A landscape with many valleys, sampled at points; each row gives a point and its height.
A ball rolls from a point to the lowest of its 5 nearest points, and stops where none of them is lower. Distance is the straight distance between rows; heights are no part of it.
J_100 (h 3.08): [ 94 119  73  80  86 128  73  79 118  98]
J_971 (h 3.33): [ 98 108  81  86  74 127  80  89 122  92]
J_876 (h 3.13): [ 90  83 104 107  79 111  99 123  75  80]
J_14 (h 1.56): [114  96  95  97  73 116  88  89 133  91]
J_70 (h 2.97): [ 87 125  53  73  92 140  60  63 124  94]
J_270 (h 0.15): [111  85 115 130 131  68 119 114  99  99]
J_351 (h 1.84): [ 99 125  90  72 101 114  91  62 120 123]
J_183 (h 5.06): [ 95 104 110 101 120  76 110 107  88 109]
J_934 (h 0.88): [101  74 113 124  88 105 108 125  76  76]
J_122 (h 2.23): [107  74 113 151 142  75 117 126  80  76]
J_22 (h 2.71): [103  95 111 112 116  75 114 109  97 100]
J_161 (h 1.17): [106  94 112 129 142  67 122 117  89  99]
J_561 (h 2.02): [111 110  89  88  84 116  86  72 129 107]
J_383 (h 2.81): [ 94 113  57  83  78 138  66  81 125  87]
J_900 (h 3.49): [109 105 105  94  92  93 103  91 114 106]
J_993 (h 1.91): [109 120 104  79 113 100 108  58 124 137]
J_767 (h 2.74): [106 119 103  76 126  88 114  66 112 148]
J_285 (h 2.12): [ 89  76 108 119  86 116 102 131  61  74]
J_967 (h 1.64): [ 96 130  74  71  97 128  77  54 127 116]
J_602 (h 2.40): [100  88 107 106  81 105 101 115  95  85]
J_700 (h 4.50): [ 89 115  97  81  88 107  91  98 100 106]
J_435 (h 0.05): [118  86 114 115  94  85 107 106 105  97]
J_295 (h 5.39): [ 78 101  89  86  77 121  81 111  87  90]
J_193 (h 3.67): [ 94 101  76  89  65 131  76 100 110  85]
J_751 (h 4.90): [ 95 112 106  86 115  84 107  92  98 120]
J_280 (h 5.42): [ 88 110 105  95  97  93 101 106  86 105]
J_236 (h 3.06): [112 107 107  95 112  82 115  85 117 122]
J_777 (h 3.64): [ 81 123  94  74  97 103  90  92  94 115]
J_410 (h 4.41): [ 84 114 103  83 108  92 102 103  80 113]
J_712 (h 5.31): [ 85 111 110  98 135  75 114 111  76 116]
J_918 (h 6.63): [ 95 111 104 103 157  63 125 112  82 130]
J_533 (h 0.04): [113 124  95  71 116 114 102  40 127 142]
J_595 (h 1.37): [100  78 115 122 100  95 106 121  81  83]
J_136 (h 3.41): [102  78  98 112  73 125  93 124  90  75]
J_653 (h 4.79): [ 78  99 104  95  97  97  98 118  70  90]
J_229 (h 4.17): [ 86  90 109 102  93 100 100 123  72  85]
J_552 (h 3.59): [ 84 114  81  75  85 121  80  95  95  98]
J_77 (h 2.68): [ 94 121  98  76 100 104  92  77 110 123]
J_680 (h 2.16): [101  85 111 147 154  71 118 129  76  87]
J_154 (h 2.54): [103 101  60  88  69 139  71  88 130  85]
J_976 (h 0.85): [117  89 115 126 121  70 120 109 110  99]
J_386 (h 3.07): [ 89 122  72  72  85 130  71  79 111  98]
J_754 (h 4.73): [101 100 106  96 102  87 103 100 100 105]
J_81 (h 1.72): [101  91 114 125 127  75 116 122  78  93]
J_665 (h 1.41): [ 96  73 116 128 108  92 109 127  65  77]
J_798 (h 3.09): [111 117 102  86 104  93 106  75 118 125]
J_160 (h 5.44): [ 71 114  94  75  90 110  88 111  77  96]
J_300 (h 2.22): [126  97 112 107 111  79 117  86 128 115]
J_37 (h 0.90): [118  84 105 111  75 108 102 103 116  88]
J_377 (h 1.76): [ 94  71 107 122  80 120 100 129  64  73]
J_448 (h 5.04): [ 89 103  90  91  75 120  82 108  94  91]
J_522 (h 4.05): [ 97  91  94  97  73 125  91 114  93  84]
J_637 (h 1.99): [114  85  81 100  61 134  80 102 126  78]
J_437 (h 1.52): [112  75 115 130 106  85 118 120  92  84]
J_953 (h 3.58): [102 104 110 108 134  67 123 104  98 115]
J_65 (h 3.29): [105 106 108 103 127  70 120  97 106 125]
J_710 (h 1.12): [108  81 116 128 115  76 114 120  89  89]
J_799 (h 2.07): [111  96 112 111 127  69 119 105 105 114]
J_761 (h 3.63): [ 93  99 111 110 126  76 115 118  76 101]
J_625 (h 1.89): [111  97  95  99  75 111  92  96 121  95]
J_455 (h 4.29): [ 93 106  87  85  77 122  83  98 106  89]
J_859 (h 3.87): [104 104 103  93  85 106  95  96 108 100]
J_228 (h 5.73): [ 88 101 100  90  84 108  92 109  90  92]
J_91 (h 3.62): [ 99  80  96 109  70 128  92 124  86  77]
J_639 (h 5.19): [ 82 109  96  84  91 105  88 104  85  98]
J_951 (h 1.45): [106 131  85  72 106 127  85  45 127 124]
J_849 (h 3.14): [110  74 107 118  76 113 101 117  93  77]
J_917 (h 1.25): [123  85 116 127 112  72 120 110 118 100]
J_256 (h 5.21): [ 87 116 107  88 130  76 116  97  90 128]
J_828 (h 2.24): [107 118  90  82  93 114  88  66 129 112]
J_851 (h 5.05): [ 86  98 109 100 106  90 102 119  77  94]
J_553 (h 0.63): [108  89 113 110  92  92 105 111  99  90]
J_116 (h 3.30): [ 94 121 104  76 115  91 108  75 103 133]
J_585 (h 1.51): [111  95 111 111 105  80 115 101 109 105]
J_165 (h 2.65): [116 116  99  84  95 103 101  63 131 121]
J_847 (h 2.79): [119 101 110 101  94  90 106  86 125 112]
J_492 (h 4.06): [ 83  89  96 101  78 119  90 126  68  82]
J_277 (h 2.00): [100  91 109 140 155  66 120 128  80  93]
J_88 (h 1.73): [104  69 115 139 117  84 116 125  71  74]
J_916 (h 4.56): [ 94 114 105  90 127  76 113  92  99 129]
J_59 (h 2.73): [101 117  97  80  98 101  98  72 118 121]
J_415 (h 1.42): [ 98  63 114 135  96 107 110 130  60  66]
J_487 (h 1.53): [115  95 111 113 118  72 119  98 116 108]
J_338 (h 5.30): [ 98 100  98  92  78 114  89 102 104  91]
J_254 (h 2.67): [106  88  87 101  68 124  84 108 111  80]
J_194 (h 2.89): [104 116  69  82  80 133  72  69 136  98]

Call two points neighbours if one is among the 5 nearest of the other. Go from one point of each pair to the other, from neighbour to neighbour, staying as low as possible. Name the highest point that can't be avoided.
J_934 and J_533 -> J_828
J_270 and J_934 -> J_595
J_435 and J_270 -> J_917

For each start below, name the point where the ball stops.
J_595 -> J_435
J_410 -> J_533
J_522 -> J_435
J_851 -> J_270
J_136 -> J_435
J_918 -> J_270
J_88 -> J_270
J_91 -> J_934
